A landscape with many valleys, sampled at points; each row gives a point and its height.
From any point a ball rolls to the lowest of the 3 points nearest to it. It stops when none of these is lower. Distance is the straight distance between rows; heights are no part of it.
madib: [110 120 154 128 127 130 110 123 127 134 104 134 188 172  98 130  92 134
  89 121 119 136 119  99  99  85  85 100 105 140 176 112 179 130 160  84
 115 126 149  95  68 158  78 128 129  87 116]  h=396
dod: [141  81 121  82 144 125 110 121 123 169 101 150 149  99  81 159  89 122
 129 105 153 201 106 142 160  83 126  62 199 195 130 115 131 138 184  98
 132  60 103 112 161 160  71 159  99 111 126]  h=150
kita: [103 119 146 156 134 148 125 118 116 132 130 135 139 129 139 115 147 130
 121 129  91 115 152 125 114 141 105 143 124 135 171  99 139 144 109 129
 125 115 121 109 106 134 141 111 118 120 141]  h=120
lovu: [146 150  83 115 130 124 127 131 148 112  97 155 124 156 184  65 126 149
 175 147 141 156 155 145 135  71 100 175 206 115 133 177  64  91 113 131
 117 157  68 209 133 110 149  60 163 113 141]  h=537
Mez: [ 96 101 129 165 165 118 152 131 111 135 152 154 135  66 151 104 118 104
  92 136  74  87 146 126  96 188  96 166  71 120 134 113  98 121  67 179
  91 147 100 127  80 105 205  90 152 141 112]  h=252
nipuv: [ 98 140 144 145 120  61 166 163 106  88 177  96 109 116  84 136 193 152
 133 112 137  59 142 154 132 172 119 137  87 116 117 104 123 161  78 187
 104 126 156 163 186 158 163 162 152 172 200]  h=83
rasel: [109 131 139  92 131 117 109 111 132 173 111 139 167 120  93 151 109 138
 127 115 133 149 117 138 162  97 127  63 163 181 136  94 139 158 160  96
 130  84 153  96 131 159  67 167 115 115 138]  h=81
kidok: [140 195 130 141 137  91 119 126 140 134 102  64 149 112 123 104 187 137
 121 103 123  87 165 151 101  58  43 105 125 120 100 114  89 148 121 152
  84 129 176 197 108 184 148 152 156 133 176]  h=166
tep: [141 149 128 136 164 119 120  88 148 130 106 158 128 136 167  81 131 134
 131 155  95 108 172 115  91  83  58 175 169 129 178 155  58 114  70 165
  74 157  55 170 104 103 201  75 149 122 130]  h=98
roli: [170 121 110 121 109 152 124 135 166 122  98 165 131 210 144 106  68 124
 154 160 162 167  96  98 124 105 162 178 177 100 147 217 118  74 166  98
 130 136  65 137 106 108 134  97 116 106 107]  h=705
vomoz: [138 148 133 124 138 145 103 119 148 122  88 133 145 140 135 119 140 142
 129 133 122 115 158 125 117  83  62 131 155 136 168 112 110 134 106 122
 115 120 105 136  96 141 147  97 144 102 159]  h=175
pufut: [ 99 112 147 137 118  45 176 176  85  93 170 124 125 101  89 111 177 145
  94 118 140  73 123 125  89 190 131 124  62 126  96  71 129 153  73 162
  90 120 178 171 175 153 157 155 162 166 213]  h=86
boko: [128 130 143 143 147 133 114 112 129 138  97 142 148 124 138 104 165 132
 127 136  94 107 173 135 104  95  57 132 123 134 163 100 107 146 108 145
 101 131 118 155  99 135 160 102 133 101 164]  h=117
Nifup: [193 109 125 166  83 157 132 100 120 106 157 131 103 151 164 153  75  97
 116 151 135 169  96  76  97 138 209 181 111  90 108 216 145  88 170 101
 150 166 138  94 122  92 114 114 105 101  49]  h=181
vila: [101 168 148 135 131  74 125 138 152 137 125  70 112 123  90 137 202 166
 153  97 147  79 150 153 136 121  72 110 117 111  98 115 108 173 101 176
 100 132 159 175 162 158 157 182 155 146 209]  h=113
roda: [125  91 112 117 139 157 150 133 118 108 177 118  89  91 186 142 107  87
 106 141 122 136  91 126  95 223 162 173  68 109  93  97  84 101 113 162
 123 166 160 180 100  77 177  79 132 154  90]  h=136
lati: [125 131 116 104 104 142 122 102 121 160 151 112  92 127  96 142 132 140
 161 127 149 159 129 165 196 168 197 109 149 152 109 139 122 127 140 115
 163 142 150 113 186 131 105 166 112 146 108]  h=737
kek: [211  93 126 157 114 155 121 105 122  91 155 151 115 151 165 174  83  58
 101 150 128 128  74  85  96 123 200 166  89 100 115 180 178  61 143  89
 149 136  88  78 116  99 125 107 113 112  51]  h=188
dimak: [109 207 115 116 135  98 115 171 149 139  87  61 173 133 112 122 162 143
 131  92 149  98 142 189 123  26  39  81 121 104  77 120  88 124 143 132
  98 114 163 196  88 195 119 177 179 151 160]  h=183
Gapa: [ 92 111 108 141 109  73 174 154  84 159 173 158 149 139  74 158 144 139
  89 101 140 126  79 115 135 168 180  71  98 163 114  77 168 152  96  99
 160  93 192  93 182 177  57 203 136 174 154]  h=223
torag: [102 100 116 153 129 117 147 148 104 134 150 152 130 112 133 142 143 132
 104 117 110 119 120 119 141 177 166 121 105 140 153  79 163 150 107 116
 159 105 161  86 130 129 110 142 125 148 131]  h=360
dab: [192 113 110 184  47 144 130 118 111 101 155 132  76 116 169 173  36 109
  96 104 139 181  76  76 104 165 207 167 104 112 101 207 134 128 173  90
 157 172 182  83 152  99 101 114 123  83  57]  h=171
vesep: [109  96 144 161 164 127 150 115 132 117 135 150 125 109 163 112 124  95
 110 161  60  91 128 114  81 161 113 180  96 121 144 123 111 104  81 162
  98 134  82 114  73 102 184  82 137 122  93]  h=241
zekop: [126 125 136 137 150 113 124  94 112 119 125 132 125 105 152  89 162 127
 132 140  69 108 172 151 129 151  98 167 123 124 140 126  72 126  85 174
  95 158  97 157 137 102 203 102 152 135 126]  h=167
Devab: [123 141 125 100 128 158 113 106 166 138  88 149 128 127 132 110 115 140
 155 139 148 145 132 132 156 116  94 113 165 155 151 134 125 125 142  94
 136 107 100 105 126 115 118 109 116 109 126]  h=258
kuri: [157 113 108 136  81 139 118  96 121 137 133 131  90 141 130 145  55 127
 116 116 146 213 122 116 154 157 215 140 133 121 116 182 117 125 175  67
 155 159 154  98 159 119 100 137  98 118  46]  h=695
kekon: [103 205 107 109 157 130 135 167 153 132  98 103 129  91 154 145 125 158
 169 117 159 107 128 183 145  28  56  65 176 130  63 123 106 125 138 128
 109 102 108 153 151 160 104 127 160 111 173]  h=309
gukuf: [138  54 117 158 165 156 144 153 124 119 154 143 125  78 163 141 108  74
  93 131 111 108  87 103  78 177 169 155  65  90 120 106 149  83 123 162
 158 121 103 118  59  95 123  95 138 127  95]  h=119
rek: [145 116 115  92 130 129 125  88 132 161 126 145 112 110  92 141 102 130
 161 129 144 178 118 160 185 145 200 103 164 151 126 126 122 147 156 105
 165 118 133  98 168 129  92 176  96 139  90]  h=725
rez: [105 164 125  78 140 128 116 143 159 160 101 119 155 109  91 146 126 141
 157 110 164 121 122 152 156  78  95  50 165 168  94 111 119 151 159 125
 125  91 150 123 149 160  79 175 126 118 172]  h=315
zeniv: [129 160 130 113 133 138 111 124 150 129  85 152 133 130 160 107 156 144
 161 126 135 114 165 150 142  71  68 118 165 154 121 134 109 140 109 127
 127 137  95 157 134 123 140  96 142 117 162]  h=316
kedem: [116 162 120 101 136 140 109 133 151 137 106 123 109 105 118 126 146 149
 177 121 172 128 132 174 181  94 115  96 176 157  78 151 118 134 128 129
 131 128 112 141 158 132  91 148 143 128 179]  h=508
gezu: [194 121 109 104 117 143 123 112 162 125  92 154 115 187 134 122  46 118
 140 157 179 197  80  81 126 107 171 162 168 105 154 230 138  82 184  70
 126 131  81 128 121 113 109 125 107 100  94]  h=691
piri: [161  75 116 165 145 166 136 129 121 103 155 138 111  93 163 162 109  64
 107 139 105 122  90  97  96 152 174 163  83  98 123 137 171 106 121 129
 151 126 106  93  83  96 115 104 117 130  72]  h=93
zaf: [145  72 138 159 148 154 139 127 123  96 137 157 113 137 157 130 119  86
 110 162  94 113 112  99  78 140 136 183 102  93 141 153 152 101 116 152
 118 129  72 108  86  93 151  88 107 103  87]  h=222
Gura: [147 135 116 124 154 155 118 124 159 127  93 162 136 158 154 118 134 126
 142 153 137 123 159 117 113  79  74 167 169 129 172 134  96 109 101 138
 101 133  65 148  92 115 153  75 130 109 139]  h=149
lun: [178 109 109 131  93 140 122  80 135 134 118 137  99 156 127 140  44 123
 140 134 156 217 114 110 154 139 190 142 152 119 130 201 127 117 200  69
 147 137 128 101 131 106 109 135  98 120  49]  h=688
tiba: [156  80 116 139 108 163 152 141 106  97 173 124  94 102 190 143 111  84
  92 125 119 155  85 101  88 188 186 178  93 104  96 143 114 100 141 161
 150 161 166 139 101  77 137  75 120 136  61]  h=153
fuzif: [ 78 161 133 110 138  75 122 143 149 102 175  69  52 136  75 144 185 194
 175 109 190  91 176 174 175 168 128 153 124  79  88 144 115 150 115 176
 119 150 116 197 214 120 146 159 162 174 164]  h=226
dozu: [144 132 118  91 163 139 107 116 138 149 103 145 177 151  93 148  62 136
 111 137 161 161  84 106 145  90  86  71 159 143 181 120 160 128 187  70
 113  65 112  83 101 132  95 132  99  82 123]  h=254
lif: [146  95 128 165 142 152 123 134 124 117 123 153 131 131 140 145 109  96
  88 137 112 114 106  94 110 144 145 158  99 102 157 118 193 122 129 111
 145 111 110  77  82 107 106 115 110 113  92]  h=132
palom: [ 73 169 135 113 130 106 123 151 177 150 125  78 107 127  69 154 166 183
 157  96 182  96 130 154 148 104  98  86 138 129  80 109 120 165 131 155
 105 117 141 149 171 151 118 203 148 159 199]  h=328
Ril: [155 138 121 125  80 147 112  90 128 133 131 133 106 160 149 118 107 146
 152 144 136 178 138 138 166 157 174 155 161 128 131 166 117 127 151 112
 172 153 144 127 148  87 128 122 110 132  81]  h=639
gisab: [ 93 141 140 148 100  85 151 164 100 138 144 135 151 137  84 121 168 150
  94 111 127 110 132 113 121 148 144  96 103 142 111  81 156 167  93 131
 128 122 216 128 140 166  85 175 128 135 173]  h=134
Tubub: [105 115 125 133 119 117 147 154  94 136 174 127 104 128 128 146 158 123
 136 122 124 104 114 138 158 191 189 132 118 139 121  75 158 133 108 130
 178 121 162 127 167 131 124 153 128 184 123]  h=351
fofip: [110 100 136 144 141 125 144 130 108 120 144 140 124  97 152 101 158 117
 111 127  73 105 146 134 114 174 126 151 101 127 147  96 118 135  96 165
 124 146 124 141 120 120 177  97 120 132 134]  h=87
tuni: [107 138 139 100 122 121 107 125 150 153 124 113 135 123  88 139 150 156
 151 119 145 120 127 151 167 128 134  91 149 165 112 103 135 155 130 128
 145 116 155 108 169 142  89 181 121 129 159]  h=375
kedid: [121 114 121 128  99 163 136 121  90 116 157 126  93 134 151 135 127 121
 133 137 124 159 134 123 144 185 187 158 129 125 131 134 127 124 120 134
 173 161 167 115 140 108 151 121 104 139  87]  h=689
mag: [118 148 148 155 141  97 150 112  97 132 127 126 154  91 135  89 150 117
  95 130  62  92 174 132  85 136  55 144  98 141 144  94  96 149  71 169
  67 159 127 139  97 136 191 111 130 120 162]  h=66
Vukam: [157 141 108 136  94 138 115 113 146 136 106 144 108 171 161  91 110 137
 163 159 145 184 159 122 116 124 149 187 159 107 123 195  86 107 152 120
 157 158 118 168 120  91 136  86 129 107  98]  h=733
vep: [101 111 141 141 133 104 143 142 111 162 132 152 180 144  81 141 111 122
  85  93 109 151 115  90 122 129 151  82 109 143 155  78 188 137 137  95
 149 119 182  72 119 159  54 172  99 111 115]  h=292
loged: [ 97  92 132 162 128 106 147 172  92 121 153 160 152 106 128 123 156 115
  77 103 116  96 127 118 112 197 134 131  85 132 128  53 145 141  96 135
 146 122 179 133 111 138 128 141 135 167 162]  h=398
Venuk: [107 135 155 109 111 102 116 128 124 158 111 116 197 163  64 129 127 139
 101 104 129 139 123 124 130  91 110  54 122 171 122  99 136 139 147  95
 125 112 188 124 119 176  47 178 113 115 141]  h=425
nekon: [121 107 127 132 128 121 151 145  98 157 157 149 130 121 116 146 135 119
 110 124 127 129 114 124 167 194 192 115 125 144 141  82 156 148 117 110
 160 124 154  92 137 130  90 167 102 166 110]  h=312
nutut: [ 71 211  99 131 157 126 148 211 160 117 125  58 111  79 148 157 112 172
 164 110 162 116 125 190 151  27  25  72 153  88  42 140  85 135 147 139
  76 122 101 135 157 177 127 128 161 133 171]  h=390
pev: [131 135 134 156 154 116 126  89 135 133 123 147 152 110 132  91 149 128
 118 151  77  98 171 122  72 104  47 170 122 138 182 120  81 135  82 153
  67 142  86 142  86 119 194  89 137 109 151]  h=82
Zer: [135 122 147 131 140 150 106 112 159 128 103 158 152 167 110 139  92 119
 114 143 131 127 114  87 111 107  91 136 130 121 185 139 187 132 164  92
 133  93 105  73  79 122 105 117 115  83 125]  h=277
nud: [ 95 150 142 123 127 111 111 119 139 124 130  99 120 120 113 127 185 154
 159 110 126  82 163 154 156 121 121 114 134 133 122 124 126 167 106 168
 130 143 142 152 165 148 138 157 148 146 186]  h=111
fer: [ 85 173 138 106 130 109 124 140 167 164 117  87 151 114  69 154 147 163
 140 114 160 112 121 158 143  86  93  67 143 145  83 112 127 157 144 131
 120 105 158 135 140 158  87 189 147 138 180]  h=366
Folef: [154 106 119 122 155 156 121 107 161 133  95 158 125 145 108 140  77 107
 126 145 135 165  91  98 140 117 156 117 156 127 184 146 175 130 183  75
 135  97  84  54 118 121  98 141  88 111  76]  h=697
vak: [116 159 142 116 119  98 129 123 138 114 159  86  87 125  99 124 199 151
 165 119 136  96 161 174 153 155 136 147 141 117 110 134 122 147 104 178
 132 138 127 166 186 132 166 146 136 154 175]  h=184
vasa: [187  89  97 146  96 169 133 126 101  90 168 119  77  98 191 183  82  91
  79  97 153 170  68  71  95 171 197 166  90 100  78 166 150  93 161 113
 152 157 173 130 129  87 110 103 129 121  65]  h=164
Midu: [106 171 162 111 106 113 111 134 127 143  94 108 192 159  80 106 151 145
 104 113 119 132 133 135 116  77  97  63 120 138 111 100 127 139 139 100
 108 135 199 142  93 194  70 177 129 124 130]  h=521
nez: [122 170 142 105 134 139 112 132 146 147  86 134 145 118 136 124 129 153
 145 125 149 119 155 137 126  66  65  92 163 160 132 113 120 141 124 102
 122 107 118 142 113 152 111 109 146 106 157]  h=298
gagig: [108 101 133 156 140 131 126 138 121 128 131 145 144 132 111 145  91 109
  93 122 110 137 102  89 125 140 157 110 117 128 181 115 210 136 150  88
 152 102 127  63  98 121  87 131 101 109  93]  h=200
Digu: [155 126 139 152 151 154 113 117 126 114 129 146 187 188 112 140  73 104
  87 146 135 102  80  70  83 106  98 140  98 113 189 138 214 105 164  90
 110  99  94  65  80 132  89 108 118  76 143]  h=247
zudig: [107  98 140 135 142 142 147 114 107 114 149 141 108 107 150  90 154 115
 131 148  74 115 160 147 113 174 118 163 112 130 138 117  90 117  89 176
 109 161 102 157 121 104 193  82 133 144 108]  h=128
mar: [119  96 131 125 124 120 140 147  78 111 167 129 103 108 145 126 150 117
 136 138  87 124 137 141 147 211 160 148 111 115 136 101  94 119 107 157
 148 149 141 154 136 103 177  91 135 169 114]  h=133
Kubib: [101 139 159 136 103 102 136 150 110 137 121 128 176 143  75 125 140 144
  95 114 116 131 132 115 127 132 125  84 107 139 125  85 162 152 110  94
 135 126 198 101 127 165  71 169 124 131 139]  h=242
mokeb: [145 139 113 124 128 122 106 101 143 121 103 149 115 160 168  70 149 138
 167 146 104 135 167 141 133 103  94 165 172 126 131 162  65 116 100 149
 123 162  87 178 129 105 167  79 141 122 121]  h=412
mutel: [111  91 112 104 152 131 156 142 103 117 175 130 104  72 176 127 117  95
 117 130 105 103 101 135 107 235 137 147  61 120 108 101  81  99  96 183
 113 158 154 189 107  91 185  87 156 179 114]  h=127
Lipi: [141  96 115 154 136 158 129 129 118 121 134 137 105 119 150 150 105 114
 105 136 112 134 111 102 135 163 185 145 119 107 160 133 173 123 146 101
 168 131 126  79 115 105 116 127 104 140  71]  h=177
Patu: [100 130 133 154  91  64 168 187 102 104 173 139 128 156  80 125 178 150
 102 104 146  96 102 113 111 172 137 113  80 130  94  84 146 162  78 145
 133 114 203 160 170 159 103 176 157 165 195]  h=91
Pog: [140 109 138 142 133 164 117 115 133 129 127 148 113 144 155 129 118 112
 131 148 109 136 134 120 132 145 142 151 132 122 168 129 150 128 121 123
 148 127 106 108 104 106 130  92 107 118  92]  h=249
Tumo: [157 106 145 143 142 163 106 103 151 125 118 153 154 193 132 152  96  85
 114 164 142 104  78  78  88 103 133 153 107  96 184 149 199  81 164 108
  99  92  65  61  98 111 116 122 110  98 128]  h=219
Madas: [112 114 145 116 141 126 116 104 131 156 119 138 166 135  84 144  85 130
 105 117 124 168 114 107 131 110 126  68 154 156 179 109 162 152 153  74
 130  90 148  75 106 145  63 155  98 104 126]  h=21
did: [190  93  96 142  92 166 123 115 107 103 160 129  69 118 153 180  56 102
 104 122 128 175  81 102 116 154 207 155 103 102 106 170 155 107 166  89
 158 148 147  93 143  98 105 129 110 128  41]  h=172
fopom: [115  79  98 157 150 130 155 158 117 147 152 150 135 105 135 140 115 111
  72  89 127 128  87  96 136 201 191 130  78 111 139  53 183 119 122 110
 180 119 163 105 107 126  99 141 119 176 120]  h=410
fakaz: [116 178 142  97 118 118 104 145 141 141  81  96 207 146  98 108 124 143
 128 113 136 130 134 158 118  47  77  62 128 147 110 105 115 136 158 104
 119 122 182 165  88 181  91 161 153 119 133]  h=560
zufa: [102  94 124 134 153 113 155 150  87 110 159 135 122  75 136 102 148 111
 111 120  90  89 129 146 110 213 149 144  84 127 120  77  97 123  76 176
 104 147 134 161 119 119 200 111 153 178 137]  h=118
Dute: [118 143 136 117 109 140 120 123 123 152 130 132 129 120 127 127 161 138
 146 125 118 109 155 137 154 140 143 112 130 154 145 107 136 157 132 124
 155 129 140  99 149 133 111 149 117 145 137]  h=426
gabeg: [133 113 106  62 155 131 123 133 133 136  95 142 149  90 107 143  99 133
 158 137 157 181 100 167 177  68 135  58 205 180 103 135 114 122 168  95
 129  76  98 113 160 151  94 130 102 109 131]  h=59
rozil: [111 109 131 138 121 152 127 123 127 147 135 142 117 118 117 155 108 121
 121 124 117 137 114 109 152 144 175 120 128 138 167 115 164 139 134  96
 155 121 121  71 130 120  94 147  96 147  93]  h=239
gal: [ 63 199 100 117 181 120 144 180 156 122 116  73 127  93 125 166 119 178
 168 107 169 109 117 176 156  26  45  72 150 106  43 122  95 142 150 135
  89 111 117 147 146 168 116 139 168 134 160]  h=376
Vifol: [123 147 158 123 114 136 108 129 135 158  97 120 165 128 113 120 168 131
 124 121 129 113 164 124 124  92  86 101 131 142 134 106 124 147 122 118
 116 125 158 124 120 154 106 144 131 115 166]  h=400
Fito: [ 95 198 153 128 112  92 116 161 145 147 102  72 163 146  85 135 157 170
 131  96 162 112 154 152 130  73  80  79 132 127  84 108 129 162 130 147
 104 125 176 167 126 169 119 186 155 137 182]  h=399
Dovi: [113 162 156 138  97  86 152 164 109 117 112  75 175 163  81 126 194 145
  99 105 116  92 155 140  92  98 102  91 101 127  93 100 126 155 109 157
  82 159 210 178 121 192 114 193 141 144 161]  h=114
mubal: [167 116 125 118 138 170 109 110 167 125 107 156 116 177 141 124  85 122
 143 167 143 145 101  96 123 108 140 157 144 126 173 181 163  95 157  91
 133 104  71  89  98 110 118 113 105 104  96]  h=698
Nasap: [ 89 155 134 108 121 113 138 132 152 133 171  95  77 134  72 146 184 164
 170 113 160 113 137 169 188 153 146 115 137 137  89 126 126 156 116 167
 143 116 131 152 196 143 119 180 143 160 174]  h=243
dilu: [125 134 119 117  92 127 133 122  87 105 182 105  94 109 180 120 146 119
 148 130 100 143 141 139 127 200 153 176 110 120 102 122  59 114 112 178
 133 166 162 170 168  85 205  81 135 144  95]  h=443
Beruf: [130 134 131 134  90 109 122  94  98 126 149 102  98 136 177  69 150 128
 162 137 103 157 161 134 105 174 133 189 129 118 109 153  72 114 111 184
 129 175 145 185 151  69 198  80 140 125  99]  h=378
potuk: [131 207 126 117 152 116 113 148 144 130  92  89 142 108 155 120 168 160
 155 102 150  93 151 157 125  24  35  92 161 106  94 126  92 140 119 142
 102 113 108 173 113 153 150 116 158 111 185]  h=208
tadu: [ 99 117 122 117 141 113 149 123  92 108 158 125 111  78 157  90 134 103
 128 125  73  95 142 146 118 204 115 161  78 133 120 118  74 118  75 183
  91 167 124 158 133 100 219  86 148 174 118]  h=129
lenu: [ 79 151 154 109 114  96 139 141 137 148 153 100 113 143  69 152 170 157
 154 111 154  96 139 152 157 136 143  97 125 146 108 107 128 178 114 145
 135 110 152 124 185 147 103 187 146 148 190]  h=291
tera: [148 110 144 137 156 144 118 106 150 115 105 166 141 181 142 116 124 121
 117 163 122 109 129  90  68  91  95 192 141  95 190 158 129 104 114 146
  83 110  41 103  78 108 148  66 126  92 135]  h=227
leduk: [152 129 136 115 135 166 110 120 161 118  97 156 123 154 144 115 125 146
 149 155 139 136 149 114 125 110  95 154 165 130 174 154 122 116 128 107
 139 121  79 126 100 107 137  80 126 116 115]  h=23
rute: [131 134 131  74 138 139 108 125 147 157  97 138 179 125 110 147  97 145
 134 122 142 147 124 126 131  67  87  62 168 173 146 117 132 129 167  87
 126  96 131 106 109 137  98 131 118 105 139]  h=33
kelo: [170 119 118 123 102 153 105 103 152 128 107 149 104 173 136 117  80 116
 135 151 159 198 114 110 139 118 171 158 158 124 141 208 121 118 175  90
 155 140 110 121 123 106 130 107 103 122  67]  h=673
gole: [168 132 120 137  87 147 122  99 118 120 131 134  98 157 169 113 103 138
 147 137 124 172 130 125 120 153 159 175 138 117 128 172 102 126 149 122
 163 157 150 124 128  96 151  89 103 115  73]  h=666
Pipad: [107 131 146 123 128 128 122 113 129 139 128 137 135 132  94 138 127 131
 137 109 125 134 131 128 170 147 158 101 141 160 151  97 151 161 129  99
 151 117 143  88 145 134  91 160 116 148 140]  h=340
memap: [168  92 153 159 142 151 121 112 142  99 135 138 130 166 146 129 109  82
 124 170 130 123  87  86  89 116 159 182 104 101 159 164 184  82 133 108
 131 116  68  70 100 104 128 101 103 109  98]  h=203
Motu: [134 145 129 134  73 121 119 111 102 115 164  98 100 134 162 115 160 142
 165 126 119 151 163 149 146 191 177 162 124 127  86 153  95 124 128 163
 171 169 167 174 163 104 181  96 123 136  98]  h=465
bepig: [135 114 129 144 127 137 123 111 124 110 141 133 100 125 155  83 144 126
 156 150  93 140 156 126 123 152 129 168 133 118 139 153  82 115 107 165
 144 160 117 153 130  88 185  85 125 128 100]  h=237
bof: [118 143 122  66 151 104 107 149 125 163 102 101 186  95  81 159  88 138
 140 115 163 166  96 168 142  36  93  48 163 162  82 117  97 127 180 106
 129  60 140 136 124 171  72 160 133  94 143]  h=429
Vuzuz: [155  77  83 158 135 165 135 134 117 120 154 130  88 118 144 181  71 106
  82 106 122 140  76  94 135 184 218 127  86  98 125 114 172 114 146  86
 179 126 144  88 125 102  95 152 117 154  42]  h=139
Niza: [124 126 135 127 121 137 119 117 121 128 136 125 104 124 140 106 171 137
 154 142 107 123 171 148 148 153 149 140 141 134 121 114 106 126  97 146
 154 134 117 142 148 129 163 103 124 146 131]  h=364
ges: [111 160 150 156 125  80 146 126 107 117 139  96 129 108  95 121 197 144
 126 117  98  71 170 142 105 124  94 119 103 123 124 117 113 168  87 192
  90 142 158 172 143 164 173 163 146 136 202]  h=99
tuvu: [213 106 148 138 122 160 126  93 133  98 132 160 133 191 147 160  77  67
 124 159 135 131  60  71  96 105 185 179 114 100 150 190 188  59 150  85
 130 136  63  69 129 102 124 118 109 107  93]  h=193
Veb: [122  98 122 149 135 150 140 136 111 111 145 134  98 122 168 107 133 111
 128 154  85 128 141 119 105 163 138 183 107 102 133 138  96  98  88 171
 137 156 110 127 102  82 173  75 121 115  90]  h=273
taf: [104 117 143 154 147 128 140 133 100 124 130 138 156 104 148  99 144 117
  92 132  76 100 165 121  92 133  73 155  96 126 170  95 118 150 109 160
  96 144 124 120  87 121 161 103 135 102 128]  h=44
Kebi: [125 122 137 153 147 136 120 126 136 123 114 143 162 143 131 111 116 113
  91 140 103 111 142  90  86 113  91 152  97 130 183 115 165 131 138 119
 111 105 117  97  73 131 111 100 117  79 127]  h=209
luzod: [175  99 107  85 133 142 131 117 146 136  94 158 131 163 114 127  32 109
 138 156 177 209  80 109 147  96 157 128 177 120 151 208 139  92 187  73
 121 104  60 115 128 129 113 136 109 105  95]  h=701
refa: [145 152 111 117 107 108 113  90 134 112 131 113 101 135 173  69 163 139
 176 133 110 140 172 165 154 131 124 150 155 118  97 156  69 104 108 174
 131 175 109 189 174  97 171 105 146 129 135]  h=582
zadib: [ 82 196 111 118 150 118 119 169 171 138  98  69 126 102 110 152 137 171
 150  94 185 101 144 172 152  55  47  76 152 107  59 123 109 158 145 167
  96 123 132 176 151 158 112 171 170 140 195]  h=409
Baf: [106 138 153 147 131 105 139 123 109 125 117 108 153 120 124 105 173 123
 113 129  86  82 181 135  99 129  83 125 111 134 140  91 108 160 100 160
  94 154 149 142 108 151 161 129 136 125 170]  h=84
Razuv: [109 142 155 153 107  87 138 156  97 125 123 113 160 129 103 104 173 139
  70 108 106  87 165 126 101 143 109 104  98 134 122  69 128 156  89 166
 100 148 183 152 129 170 132 152 130 129 179]  h=101
gimab: [146 128 104  77 147 151 126 134 139 133  90 155 160 112 133 130  69 146
 155 149 167 156 108 139 147  61  81  78 203 165 129 146 124 108 163  69
 123  81  80 113 127 139 113 102 125  96 137]  h=233
pak: [112 142 137  97 101 103 133 118 126 126 176  72  74 138 104 129 179 167
 172 121 167 122 139 178 180 177 184 136 142 120  78 147 123 128 115 154
 143 139 153 157 203 110 142 167 145 153 142]  h=265
Dafa: [ 93 137 147 138 103  62 169 176 122 102 176  93  98 154  68 141 181 161
 134 125 157  77 141 148 135 161 133 127  76 127 118 112 144 178  92 156
 134 129 165 150 196 150 137 176 159 161 201]  h=73
vipev: [172 105 152 146 157 155 122 104 138 109 124 159 153 167 142 139 121  81
 115 173 115 105 111  82  75  92 126 178 104  98 174 155 167  88 126 143
  90 101  50  88  90 110 133  86 114  90 130]  h=216
kad: [113  87 109 146 147 140 152 171  99 118 163 141 115  80 158 125 133 110
  98 127 100 109 118 121 119 212 169 155  69 111 134  81 134 113 110 145
 161 131 147 143 104 111 160 100 127 169 119]  h=168
zukef: [104  95 133 172 139 134 145 151  93 116 137 143 143 103 132 107 137 103
  90 124  91 106 135 104 105 174 127 151  98 121 158  64 176 129 111 134
 150 121 143 103  75 128 129 115 123 131 133]  h=422
goga: [154 118 112 108 114 149 104  98 154 142  89 149 118 133 127 126  79 126
 146 143 150 194 123 133 173 130 161 123 171 133 150 173 125 127 175  81
 146 127 100 112 136 122 104 121 100 119  75]  h=694
fop: [140 154 116 114 131 139 104 116 150 121 102 118 101 114 148  95 175 141
 177 124 139 107 162 164 169  84  79 131 182 138  97 154  97 118 118 154
 116 139  99 186 163 122 156 112 140 128 174]  h=483
Ledil: [157 107 110  92 136 144 112  79 143 148 103 141 117 120 106 150  76 120
 138 125 157 194 112 125 173 129 163  96 185 168 159 154 127 134 177  66
 134 106 103  88 154 125  94 146  95 127  90]  h=710
zibur: [ 89 140 152 149 102 102 137 155  95 135 133 116 161 141 113 121 180 142
  92 119 113  95 159 117 112 136 108  99  99 131 115  82 146 167 101 132
 108 146 188 129 129 165 110 153 124 130 165]  h=122
Vob: [124 138 129 112 115  89 144 121  97 101 168  97 102  98 125 109 188 134
 156 124 109  88 151 161 147 191 142 154 107 124 117 121  99 136  88 188
 114 164 129 174 165 117 191 121 150 166 153]  h=217
Bub: [107 107 106 103 112 121 142 100 115 160 163 127  92 125  85 160 122 133
 142 119 140 163 109 160 182 166 222  92 144 160 108 112 128 142 134 103
 155 111 150  86 215 151  85 206 108 169 108]  h=736
refe: [174 103 123 118 129 157 116 101 155 124 110 149 101 162 135 131  57 110
 132 152 144 191  99 105 140 122 186 142 145 117 156 194 158 101 182  68
 137 119  84  83 134 109 113 129  86 112  47]  h=687
savur: [175  54 102 154 145 168 137 140 130 115 147 138 127  81 165 186  92  78
  69 110 125 115  65  88 105 160 206 154  55 100 127 117 201  88 149 104
 180 116 107  99  86  88 102 125 132 137  79]  h=116
Dem: [143 142 103  79 130 147 133 153 145 132  85 173 130 136 146 105  93 148
 165 150 172 175 131 145 154  73 113 107 209 155 129 179 113  87 151  82
 136 118  69 136 136 117 127 103 133 119 126]  h=419
kuv: [134 137 116  98  96 146 112 107 130 135 113 116 100 146 162  93 159 153
 171 131 140 152 157 164 182 140 142 135 168 134 104 153 103 119 131 128
 169 147 127 151 162 103 143 127 118 134 115]  h=530
tepu: [ 95 173 114  80 158 128 129 176 140 141 101 105 141  84 125 153 105 156
 162 116 168 130 107 169 156  26  81  58 175 148  57 146 105 131 158 131
 105  94 108 136 161 156  89 144 145 105 157]  h=389
Rep: [135 170 133 149 132 105 114 102 131 144  90 115 159 120 145  98 166 133
 112 122  92 104 176 122  81  73  15 121 125 140 163 119  75 138  90 147
  80 135 117 169  73 158 173 100 146 114 165]  h=148
vel: [180  74 126 160 153 156 132 133 124 103 139 166 154 128 157 156 113  58
  94 136 118  88  90  78  79 122 162 173  67  92 131 138 215  84 134 117
 137 104  71  77  72 104 117 105 120 111 103]  h=165
pamul: [126 171 142 133 139 108 114 113 141 125 109  97 129 106 132 116 186 146
 139 107 136  91 167 154 130  92  63 101 139 132 110 115  97 162 102 176
  98 137 136 164 144 158 160 144 147 131 198]  h=140

Where does a ball stop that starts at each point below?
Dovi => taf
vipev => piri
palom => taf
zibur => taf
tuni => nud
Tumo => piri
Dute => piri
kuri => piri

Call two points neighbours if one is among the 3 nearest of the other. Go from one point of each pair to the other, from neighbour to neighbour, staying as low as possible. Name the highest point that can't be avoided.
leduk / Dafa => Gura
Dafa / piri => tiba
taf / Dafa => ges
nud / taf => vila
rute / Madas => rasel
